Each scene shows the same named points in several views. A view is turned or mirrored, and shifted as a whole, has a little noise and may leave points out.

Scene 1
View 1
k_769: [  5 -19  21  15  19  24  -1   6   6  -6 -16   6  10  -5   1   8  14   4
 -15 -15   4  -8  24 -16  -3   7  -6 -23   5   0  -6   9  35  -3  -5   4
  -7  -1 -10  12  -8  -6  -9 -34  -2   3   1  -6   8   0]
k_843: [ 41 -18  -2  -5 -23  -6  -6  -4  -1   7  -4   6   9  -8 -40   6  -2 -31
  28  -4  -1  26 -25  31   8  -3  -2  -2  -4  15 -18  16 -26  -2  13   3
 -12  -5  -8 -25  -3 -15  14  28  14 -26   4  -4 -11 -12]
k_364: [ -1  -3  14   5   9   6  14  17   8  10 -18   2  15 -26 -12  -3  13   0
 -13 -10  15  -6   8 -14 -10   6 -14 -21   0  -3 -13  11  21 -10  -6  -5
   3 -12 -13   8  -4 -10 -10 -14  15   0 -11  -1   6   9]
k_517: [  5 -15  19   6  13  17  11  15   5   4 -17   6  13 -19  -8  -1  15   5
 -14  -8  13  -8  15 -12 -14   9  -9 -27  -4  -5 -10  12  25 -12  -6  -5
   0 -10 -16  11  -7  -7 -12 -17  12  -2  -7  -3   7   6]
k_634: [  6 -12  19  -5   2  14  24  23   7  10 -19   7  13 -34 -17 -12  17   3
 -11   1  20  -1   1  -4 -26  11 -11 -31 -16 -10 -15  19   8 -21  -7 -16
   8 -23 -24   6 -10  -5 -15   4  30 -15 -14   0   5  11]
k_923: [ 21   3  -2  -1 -14 -15   0   8   3  15  -9   1  15 -19 -32   2   1 -19
  15 -11   9  12 -16   9   9  -6 -16   0   4  13 -20   7  -7  -2   5   3
  -3  -6  -5 -11   2 -18   5   7  13  -4  -2  -1  -4  -1]
k_496: [ 10   2   4  10  -1  -6  -2   8   5   8 -11   1  12 -14 -19   6   5 -10
   0 -17  10   0   1  -5   9  -2 -15  -5  11   7 -13   3  13   1  -1   6
  -6   0  -5   2   2 -17   1 -14   7   4  -1  -2   1   2]
k_888: [ 18   3  -3  18   1  -9 -17  -7   5   1  -7  -1  11   5 -17  16  -1 -18
   9 -25  -2   5   4  -4  29  -6 -13   9  22  18 -11  -2  13  10   4  21
 -16  13   5  -6   6 -20   8 -24 -12  10   8  -7   0  -8]
k_780: [ 10  -8  12   4   4   7   9  12   6   6 -14   4  13 -20 -15   0  12  -3
  -4  -7  11   0   4  -4  -7   6 -11 -19  -1   0 -14  12  13  -9  -3  -2
   0  -9 -13   3  -4 -10  -5  -7  13  -5  -6  -2   3   4]
k_81: [  9   2   8  -2  -4  -6  14  19   7  15 -15   2  14 -30 -25  -4   9  -5
   1  -6  17   1  -5  -2  -6   1 -16 -14  -1   1 -17   9   5 -11  -1  -6
   4 -15 -12   0  -2 -13  -5   2  22  -5  -9   0   1   9]
k_469: [ 27 -19   8   3  -4   7  -5  -2   3   2  -9   7  10  -7 -19   8   5 -17
  11  -6  -1  11  -3  12   3   3  -3 -11  -1   9 -13  14   0  -1   4   5
 -12  -3  -9 -11  -6 -11   4   3   7 -15   3  -7  -2  -8]
k_382: [ 24   3  -4  -1 -18 -19  -1   6   2  17  -7   2  14 -16 -36   3   1 -22
  19 -11   9  14 -19  14  11  -5 -14   3   6  14 -20   6 -12  -1   6   2
  -4  -4  -3 -14   3 -17   8  13  14  -8  -1  -2  -6  -1]
k_639: [ 21 -18  11  10   3  12  -5  -3   4  -2 -11   6   9  -4 -11  10   7 -11
   5 -11   0   5   5   5   4   1  -4 -12   3   7 -10  11  10   1   2   9
 -13   0  -7  -6  -6 -10   3 -10   1  -8   3  -8  -2  -8]
k_147: [  2   4   8  13   9   0   1  11   8   7 -15   1  13 -15 -13   4   8  -1
  -7 -17  10  -6  12 -16   5   1 -18  -8  12   5 -11   4  23  -2  -6   5
  -3   0  -6   9   0 -16  -5 -25   3  10  -3  -3   6   5]
k_882: [ 27 -11   3  -8 -16  -6   5   8   2  14  -9   5  11 -21 -35  -2   3 -19
  18  -2   7  17 -21  20  -3  -1  -8  -8  -7   8 -19  16 -16  -7   6  -4
  -2 -11 -12 -16  -3 -11   5  23  21 -21  -3  -2  -7  -2]
k_585: [ 17 -15  10  17   9  14 -12  -5   4  -8  -9   4  10   3  -7  16   6 -10
   1 -15  -1   1  14  -4  12   0  -4  -9  13   9  -7   7  19   3   1  15
 -18   8  -3  -2  -4 -13   2 -23  -7   0   4  -8   2  -8]
View 2
k_382: [ -1  -2  -4  -2   4  18   6 -32  21  -6  13 -21  -2  -7   7 -16  -6  -9
  -6  15  18   3   8 -12  16 -14   4  19  -4   3   5   8  -6 -17  -5  -5
   2  -4  29  33   3  -7   8 -11  -6  13  -9  -5 -16   2]
k_147: [ -9  16  12  -4   0  -9 -13 -11 -13   6 -18 -15  -8 -13   4 -17   7  14
  -9  11  -6  -1  10 -13  -4   5  14   7 -14 -12  -3   8 -12  10 -17  -4
  11  10  -9   4 -13   5   2  -7  13  -2 -13   1   2   2]
k_469: [-18   5   9  -1  14  12   5  -7   5   0  15  -7  10  -3  -5 -10   1  -3
   2  11   6   4   7  -2   4  -8  18   8  -6   0  -9  -1  -2  -6  -7  -3
  18   3  10  10  -7  15  10  -8 -16   3   6   8  -4   6]
k_517: [-22  14  22  -2   7 -14 -11   0 -34  10 -11   4  -5  -6  -9 -14   8  12
  -6   9 -10  -1   7 -25  -9   6  12   6  -3 -13 -10  -8 -21   5 -16  -4
  17   3 -17  -2 -17  25   8   0   1 -12  -7   0   6  15]
k_923: [ -5   0   0  -2   5  15   3 -26  13  -3   9 -16   0  -8   4 -15  -3  -6
  -5  13  13   3   8 -14  13 -11   6  17  -5   2   1   6  -8 -13  -7  -4
   6  -3  22  26   1   1   9  -9  -7   8  -9  -3 -12   5]
k_364: [-16  11  19  -2   2 -14 -11  -9 -29   7 -14  -3 -10  -9  -4 -17   6  10
  -9  10  -6  -2   8 -30  -5   3   7  10  -2 -11  -4  -4 -25   1 -17  -4
  10   1 -11   7 -14  19   6   0   4  -9 -16  -6   2  15]
k_882: [-14  -6   6  -2  13  18  13 -20   7  -4  23  -4   4  -1  -5 -12  -3 -14
   1  13  14   6   5 -21  12 -16   4  16   6   2  -2  -7 -14 -22  -6  -3
   9 -12  26  28   1  14  16  -7 -21   2  -3  -3 -13  12]
k_843: [-13  -6   0  -3  17  29  20 -21  27 -10  36  -8  16   2  -4  -9  -4 -20
   4  13  18   8   3  -3  16 -23  15  15   0   8  -7  -3   1 -24   1  -3
  13 -10  36  29   4   9  15 -11 -32  11   8   4 -16   4]
k_585: [-13  17   9  -3  10   1  -8  -1   3   4  -3 -17   7  -9   1 -12   7   9
  -1   8  -6   2  10  12  -8   1  28   0 -23  -4 -12   8   7  15 -10  -2
  22  13  -7  -2 -14   7   1 -10   0   4   6  16   2  -3]
k_639: [-16  10  11  -3   9   1  -3  -7  -3   3   0 -11   5  -7  -2 -12   5   5
  -3  10  -2   3   8  -3  -3  -2  20   8 -11  -5 -10   1  -4   4 -10  -4
  16   6   0   4 -11  12   6  -8  -7   1   3   9  -1   4]
k_780: [-17   8  17  -1   8  -6  -5  -8 -20   6  -4  -3  -5  -5  -4 -16   4   4
  -4  12  -1   1   9 -22  -3  -1  11  10  -2  -7  -6  -4 -19  -2 -15  -4
  14  -1  -3   8 -10  18   8  -3  -2  -4  -9  -1   0  12]
k_634: [-26   4  26   1  10 -12  -1  -6 -39   6   0  12  -7  -3 -13 -15   5   1
  -4  11  -2   0   4 -47  -3  -1   0  14  12 -11  -8 -16 -35 -10 -17  -4
  12 -11  -4  10 -14  33  14   5 -11 -17 -16 -10   0  26]
k_769: [-21  22  21  -3   8 -15 -14   8 -24  10 -14  -4   1  -9  -4 -13  11  18
  -6   7 -16  -1   9  -4 -16   9  24  -1 -16 -12 -15   1  -7  20 -18  -3
  23  12 -24 -11 -20  19   3  -5   6  -7   1   9  10   5]
k_496: [ -7  11   6  -3   3  -1  -8 -16  -1   3  -7 -18  -4 -10   4 -17   3   7
  -8  12   2   1  11 -10   0   1  11   8 -12  -6  -1   8  -8   4 -12  -5
  11   7   1  13  -8   1   4  -9   7   4  -9   1  -4   2]
k_888: [  1  14  -3  -5   2   7  -9 -17  23   1  -9 -33   5 -14  10 -14   3   8
  -6  10   1   2  13  18   0  -2  23   5 -29  -1  -2  20  12  12  -8  -4
  14  17   4   9  -6 -12  -1 -15  10  16   0  11  -4 -12]
k_81: [-12   3  12  -1   3  -2  -2 -18 -17   2  -1  -5  -8  -6  -2 -19   2   1
  -7  14   4   0   7 -33   3  -4   3  15   3  -7  -1  -5 -25 -11 -12  -3
   6  -4   5  19  -6  15  10  -2  -2  -3 -16  -9  -4  14]
View 3
k_382: [-14  21 -15  22   0   3   0  -3   0  19  15   0   6  12   4   1  -9 -20
  12  13  11   8   7  -4 -16  23   5 -16  25  -9  17   0  -7  -3  13   2
   3 -18 -11  -3   4   0   1 -15   3 -17   3  18  17  21]
k_888: [  6   5   4  23  -4 -20 -28  -8 -13   0  11   1  24  -5 -12   2 -19   9
 -23   0  21  21 -14  -6 -12  24  17 -13  21   3  13  -4   2   5   8  -6
   8  -3  -6  13   3   8  -2  -9   6  -3   2  19  10   4]
k_923: [-12  19 -11  17   0   0   0  -1   0  14  14   1   6  11   6   3  -5 -16
   9  13   8   4  10  -5 -15  18   5 -15  20  -6  14   2  -7  -1  11   3
   5 -16  -8  -7   3  -2   2 -14   2 -16   3  19  17  18]
k_769: [ 10 -14  24  -2  -5 -18 -16  11 -15 -11  -1  -6   3 -21 -16  -8  -4  23
 -19  14  -2 -10  -4 -16   9  -6  12  -9 -19  14 -18   3  -1  22 -16   2
  20   5  11  -2 -14 -12  10 -10   0  -6  -5   2  11   3]
k_639: [  2   0   3   9  -2  -6 -10   2  -9   4   6  -4   7 -10 -10  -8  -9   1
  -8  14   5  -1   0 -10  -1  12   6 -12   2   4  -4   1  -6  11  -2  -1
  12  -3   1   0  -6  -7   7 -12   1 -10  -2  10  11  11]
k_81: [-12  14   4   4   0  -6  10  16  -2   4   7   2  -9   9  10   4   5  -7
  15  16  -5 -10  13 -10  -8  -5   6 -14   4  -1   1   6  -7   4   0  10
  10 -13   2 -16  -4 -11   6 -15  -1 -19   0  11  23  19]
k_147: [  3   2  19   6  -5 -23 -11  15 -11  -9   5   3   4  -3  -3   5  -3  18
  -9   3   3   3  -6 -10  -5  -7  15 -12   3   6  -2   6   0  10  -2   8
  14  -3   5  -4  -2  -6   2 -11   0  -9   1  12  18   6]
k_585: [ 11  -6   9  11  -5 -13 -21  -4 -12  -1   4  -5  17 -15 -21 -10 -17   9
 -21  10  11   5  -8 -11   0  18  10  -9   3   7  -4  -2  -2  15  -4  -4
  15   1   1  10  -8  -4   5 -10   2  -6  -3  10   9   4]
k_469: [ -3   3  -9  13   0   6  -5  -8  -3  16   5  -8   8  -8 -10 -13 -11 -14
  -1  22   7  -4   9  -7  -1  25  -3 -12   6   1   0  -2  -9   9  -1  -3
  10  -7  -4   2  -5  -8   9 -14   3 -15  -3   9   8  18]
k_496: [ -3   7  10  11  -3 -15  -8   8  -7   0  10   1   5   0  -1   4  -6   5
  -4   7   7   5  -2  -8 -10   5  13 -14   8   2   6   2  -1   6   5   5
   9  -6   2  -3  -3  -4   1 -12   3 -11   0  15  18  11]
k_364: [ -3   1  17  -5  -3 -14   6  23  -9  -6   2   1  -9  -3   5   1   6  10
   5  11  -5 -11   8 -14  -2 -18   9 -13  -8   8  -9  11  -4  11  -8   9
  14  -8   8 -17  -8 -15   7 -14  -2 -14  -2   7  20  12]
k_634: [-10   5   5  -9   0   0  21  23   0   3   0  -3 -21   0   8  -5  12  -4
  20  25 -15 -26  22 -15   4 -18   0 -11 -15   5 -14  11  -8  12 -14  14
  13  -9   9 -25 -12 -24  12 -17  -4 -20  -4   1  21  20]
View 4
k_780: [ -7  14  14   5   3   5   8   7   1  12 -13  18   0  -2  18   6  -2  -4
  -4   2   4   4  -2  10   0  -8   0  -5  -4 -11  -1   9 -13  -6 -10   9
  -9   0 -18 -23  -7  13  19  -1  14  -8  -8  15   8  -9]
k_843: [ 12   3 -10   2  -8   6   4   6 -13   0 -27  40 -25   5   1 -12   6  35
   8  22   6 -26 -15   6  -4   4  -7  -6   8  -9   6  26 -12  20  34 -20
  16 -19  14 -23   7  24   6 -22  15  -9   6  36  -6  -8]
k_634: [-24  15  11   5  10   6  17   5  11  21 -15  18  -2 -11  25   7 -11 -19
  -5 -10   7  -3   1  22   6  -8  -5 -19 -15 -13   4   8 -17  -7 -19   6
   4   1 -24 -50 -10  20  30  11  24 -10 -10  22   9 -23]
k_382: [ 17  10   2   0 -13  11   1   6   2   0 -20  32 -25  10  11   0  10  28
   3  19  -3 -11  -4  -4  -9   7   2   0   0  -9  -6  13 -14  10  28  -5
   3 -17  -6 -24  -8  12  18 -12  10  -8   4  38  -1  -7]
k_469: [  3  10   3   1   1   3   4   7 -14   4 -18  27  -4   1   6  -3   6  15
   0  13   6  -6 -11  10   0  -6  -4  -2   6  -6   4  18  -7   3   7  -3
  -1  -5  -1 -11   3  19   6 -18  14  -6  -5  17   1  -4]
k_923: [ 15  11   5   2 -12  11   0   6   2   0 -17  29 -23   9  12   1  10  22
   1  15  -1  -9  -5  -2  -7   7   3   0   0 -11  -7  13 -15   7  23  -1
  -1 -14 -10 -24  -8  12  18  -8   9  -8   0  34   1  -8]
k_639: [  2  12   9   3   0   4   4   8 -10   6 -11  19   2   3  11   5   5   6
  -4   9   2   6  -7   8  -2  -8   2   3   5  -7   0  13  -7  -5  -2   8
 -14  -1  -9  -2  -1  13   9 -12  10  -5  -8  11   5  -1]
k_364: [ -8  18  19   3   3   9  10   7   8  16 -10  12   1  -4  24  12  -2 -14
  -6  -4   1  10   3  10   3  -6   3  -6  -8 -12  -5   2 -14 -11 -14  17
 -12   2 -29 -25 -14  11  28   7  13  -8 -11  15  10 -14]
k_882: [  2   6  -4   1  -6   7   8   6  -1   5 -24  35 -23   3  10  -5   0  20
   3  11   5 -20  -8   9  -1   3  -6 -11  -2 -12   2  18 -15  13  19 -12
  11 -13  -4 -36  -3  22  18  -8  19  -9   2  38  -2 -14]
k_769: [ -9  18  21   6  11  -1   7   9 -13  13  -6   8  23  -3  17  11   1 -14
  -8  -1   5  23  -2  16   2 -19   3   4   5  -7   1   8  -7 -17 -27  23
 -27  13 -19   5  -3   9  11  -7   8  -6 -15  -8  10   1]
k_585: [  8  14  12   4   1   2  -1   9 -19   2  -9  15  11   3   8   4  11  10
  -4  15   3  15  -8   6  -3 -13   4  11  14  -6  -3  14  -4  -8  -4  12
 -23   3  -7  15   3   8   3 -19   4  -5  -8   1   4   6]
k_147: [  7  16  21   3  -3   8   2  10   2   7  -6  11   4   5  20  15   9  -2
  -8   6  -2  18   2   1  -4  -6   8   6   0  -9 -11   3 -11 -12  -8  23
 -24   2 -25  -6 -13   1  21   0   5  -6  -9   9   9  -2]
k_81: [ -2  14  11   2  -3  11   8   5  11   9 -15  21 -13   0  22   7   0   0
  -3   3   2  -2   1   4  -1   1   2  -8  -8 -12  -6   7 -17  -2   1   7
  -2  -5 -22 -36 -15  13  26   4  15  -7  -6  29   8 -14]
k_517: [-15  18  16   5   9   4  11   8   0  18  -9  11  11  -6  22  10  -5 -17
  -7  -5   5  12   2  18   4 -15   0  -7  -5 -10   1   5 -12 -13 -26  17
 -15   9 -24 -20  -8  13  21   2  15  -8 -14   5  10 -11]
View 5
k_496: [ -2 -11   7  -7   8  -1  -1   7  12  17   3  -7 -14   8 -10   2 -22   2
  -2  -5 -14   5  -4  -3   6 -13 -22  -4   1   3   1  11  -8  -6   0   0
 -12  -6   8  -2   3  -5  -7 -10 -15  -2  -1  16   2   0]
k_769: [ 12  12 -15 -19   1  -2  -3  11  23   4 -10   9 -24  -6  -8  -4  -5  -6
  -3 -24  -8  -9   9  11  10  -1 -38   1  -3  16  -2  21  -8  17  -4 -13
  -1   0   2  -1 -11   0   9  -3 -22  11  -1   3  -5   2]
k_147: [  1  -6  -1 -14   7  -3  -3  13  19  17   1  -4 -19   1 -13  -3 -13   1
   1 -10 -13   6  -1   1   8 -12 -35  -5   5   6   3  19  -9   3   4  -7
 -10  -1   8   0  -1  -8  -3 -12 -18  -1   2  15   0   0]
k_639: [  2   1   1  -5   4  -2   2   2   9   8  -3   2 -14   5  -5   6 -22  -4
  -5 -12 -10  -4  -1   3   3  -5 -16   0  -8   5  -5  10  -7   0  -7   1
  -6  -9   7  -4  -3   0  -1   0 -15   5  -6   8   3   0]
k_517: [  9  11 -15 -19   0   2   1  18  19  11   4   7 -29 -10 -17  -5  -4  -5
   5 -18 -16  -3   0  17  10   2 -28   1  -9  23  -8   8   4  12   4   0
 -10   4   4   1 -17   0  -1 -12 -10   1   4  -2  -7   2]
k_382: [-10 -18  22   8   8   1   8  -1  -2  19  13 -12  -8  17  -3  14 -41   3
  -3  11 -17   7 -16  -8  -5 -11   8  -4 -11  -5  -6  -5  -3 -22  -4  22
 -18 -13  15  -4   7  -1 -18  -7  -4  -7  -6  19   6  -5]
k_843: [ -8  -7  26  19   4   6  15 -13 -13   4  10  -4  -1  23  10  26 -52  -1
 -10  10 -14  -8 -15  -7 -13  -2  30   3 -28  -8 -16 -14   1 -28 -17  33
 -16 -19  15  -7   5   6 -18   5   3   0 -17   9  10  -9]
k_882: [ -5  -6  15   7   4   5  12   2  -6  13  16  -7 -12  12  -3  15 -39   1
   0   6 -18  -2 -17   1  -6  -2  18   0 -24   5 -15 -17   8 -20  -2  30
 -20 -10  13  -2  -3   3 -19  -7   7  -7  -9   4   2  -8]
k_634: [  7  10 -12 -15  -2   9   6  25  13  18  16   4 -34 -11 -16  -2 -10  -2
  12 -11 -23   1 -12  22   6   6  -9   1 -21  29 -20 -11  22   8  13  20
 -21   7   7   5 -23   3 -13 -22   7 -10   7 -12 -10  -2]
k_364: [  5   0  -8 -17   3   3   0  20  18  18   9  -2 -28  -7 -17  -7  -9   1
   7 -11 -18   6  -4  13   9  -4 -25  -2  -6  18  -5   4   6   7   9   4
 -15   5   7   3 -12  -4  -6 -16  -7  -5   5   3  -8   1]
k_888: [ -6 -14  14  -1   9  -8  -3  -8   9  12  -9  -6  -2  18   0   8 -32   0
 -12  -5  -7   1   2 -17   2 -19 -25  -5   8 -14  10  25 -29  -9 -11 -10
  -3 -16   9  -6  15  -5   1   3 -27   7  -9  30  11   0]
k_469: [  1   3   7   4   4   2   7  -5   2   4   2   2 -10  11   1  14 -30  -6
  -9  -7 -11  -9  -5   1  -3   1   1   2 -18   3 -11   1  -3  -8 -12  12
  -9 -12  10  -5  -2   4  -5   2 -10   5 -11   6   4  -3]
k_923: [-10 -16  19   6   7   1   7   3   0  19  14 -12  -9  14  -4  11 -37   3
  -2   7 -17   6 -14  -6  -2 -13   2  -3 -11  -5  -6  -4  -4 -21  -1  18
 -20 -10  14  -3   5  -3 -15  -9  -3 -10  -5  17   4  -5]
k_81: [  0  -7   3  -7   4   4   6  17   8  21  16  -5 -23   0 -14  -1 -19   4
   7  -1 -21   9 -11   9   4  -6  -9  -2 -10  14  -8  -5   9  -7   8  16
 -21   0  11   4  -7  -2 -15 -19   2 -11   4   5  -4  -2]
k_780: [  4   1  -4  -9   3   3   3  13  13  13   6  -1 -23   0 -11   1 -15  -2
   5 -10 -16   1  -5  10   4  -1 -16   0  -9  16  -8   2   3   2   2   8
 -13  -1   7   0 -11  -2  -8 -12  -9  -2   0   2  -2  -2]
View 6
k_585: [-28   1  14  22   2  11   4  14  12   5  13   9  11  -3  -2  -6  13 -16
  -6   9  13  -5  14 -14  21   3  -5  -2  -7  11 -11  19  -2   7  -6 -14
  13 -15  12  -8 -12  11  -5  -7  17  -4  10   4   1   3]
k_639: [-12  -1  14  17  -6   7  10  16  11   1   8   1  12  -7   8   4   8 -10
  -6   2   5  -5  10 -11  13  -4  -4  -2 -10  13 -11  14   1   9   2 -15
   6 -10   6  -5 -11   5  -4  -1  16   4  11  -2  -2   1]
k_147: [ -3   4  18   8   0  -7  25  18   5  -3  11  10  30   4   2  -7   1 -13
  -8   5  21  -2   9  -9  11   4  -5  -3   5  27 -12  15   1   2  -1 -23
   0 -10  12   1  -8  -3  -2  -5  13   1   3  -1  -2   6]
k_382: [ -2  10   2  10  -9   9  23   8  11  -3  17   4  -2  -8  26  17   9  -3
   2   0  -6  -8   5 -15 -22  -6  -7  16 -19   9  11  19   9   1  -3 -13
   3   0  -4  11 -10   6  -4  21  12  14  15 -32 -15   6]
k_923: [ -1  10   5  10  -9   7  23   9  11  -3  13   3   0  -8  23  14   8  -2
   3  -2  -6  -6   6 -16 -17  -5  -7  11 -15  12   8  18  10   2  -1 -14
   2  -2  -4  10 -10   5  -4  18  12  13  13 -27 -13   7]
k_780: [  5  -2  18   8 -12   1  17  21   8  -2   3  -8  23  -2  12   9  -4  -5
  -7  -6   4   1   7  -9  12  -7   0  -8  -3  20 -15   8   6  12  12 -17
  -2  -6   4  -3  -7  -4  -4  -1  17  14   9  -2  -3   1]
k_843: [-13   5  -1  21 -17  26   3   5  20   5  13  -6 -22 -20  37  29  17   1
   6  -5 -26  -9   5 -18 -22 -16  -6  14 -35  -7  13  20  10  10   3  -5
   9  -2 -11   4 -11  16  -6  25  19  21  27 -31 -15   1]
k_882: [  6   4   5  13 -21  13  16  11  14  -2   7 -11  -4 -13  35  28   5   2
   1  -9 -19  -3   3 -14 -15 -14  -3   7 -22   5   5  15  12  11  12 -11
  -1   0  -9   4  -9   3  -6  21  17  24  19 -26 -12   1]
k_517: [  8  -6  24   8 -11  -5  15  27   6  -4   1 -10  34   0   4   4 -10  -7
 -13  -5  10   4  10  -4  27  -5   1 -18   6  24 -25   7   3  17  18 -21
  -5  -9   8 -10  -6 -10  -3 -12  20  11   4  12   4  -2]
k_364: [ 13  -2  20   2 -12 -10  25  25   4  -6   3  -6  34   1   9   8 -11  -5
 -10  -6  11   3   6  -6  16  -3   0 -10   6  28 -19   7   5  11  13 -20
  -9  -8   7  -2  -7 -10  -2  -4  15  12   1   1  -2   3]
k_469: [-12  -2   9  20 -15  17   1  16  14   3   6  -9   2 -12  19  16   8  -6
  -3  -4 -10  -3   9 -11   9 -11  -2  -2 -18   5  -7  14   5  16  10 -10
   5  -8  -3  -7 -10   6  -7   4  21  14  17  -5  -4  -2]
k_634: [ 29  -8  21   0 -26  -4  21  26   4  -6  -5 -22  32  -6  21  23 -18   3
 -12 -16  -3   8   5  -2  13 -15   4 -16   1  27 -22   2  11  21  29 -20
 -16  -3  -5  -4  -4 -14  -4  -2  22  26   6   1  -3  -4]
k_496: [ -5   5  12  10  -1  -1  23  17   8  -1  13   8  17   0   8   1   5  -9
  -4   4  12  -3  10 -13   2   3  -6   2  -3  20  -4  16   3   1  -3 -18
   3  -8   7   3 -10   1  -3   2  12   3   5 -11  -6   7]
k_888: [-32  11   9  22  11   8  16   9  10   2  24  22   5   0  -1 -11  21 -20
   1  14  18  -9  13 -17   1   7  -9  12 -10  14   2  25  -3  -5 -21 -16
  16 -12  15   3 -14  13  -3   3  10 -12  10 -12  -5  10]
k_81: [ 17   2  14   1 -15  -5  28  19   6  -6   7  -8  22  -3  21  16  -8   0
  -5  -8   1   1   4  -9  -5  -6  -4   0  -2  23  -7  11  11   8  12 -18
  -7  -3   0   3  -7  -7  -3   9  14  18   7 -14  -8   3]
k_769: [-12  -7  24  15  -3  -2   7  27   8   2   3   0  32   0  -8  -9  -1 -14
 -13   3  18   2  15  -8  37   0   0 -17   5  23 -28  11  -3  14   7 -19
   4 -17  14 -14 -10  -1  -4 -19  18  -2   2  19   7  -2]

In a view up to two points have been moved. Name them for each view, in the order of its rows, or write none.
view 1: k_639
view 2: k_382
view 3: none
view 4: none
view 5: none
view 6: k_469
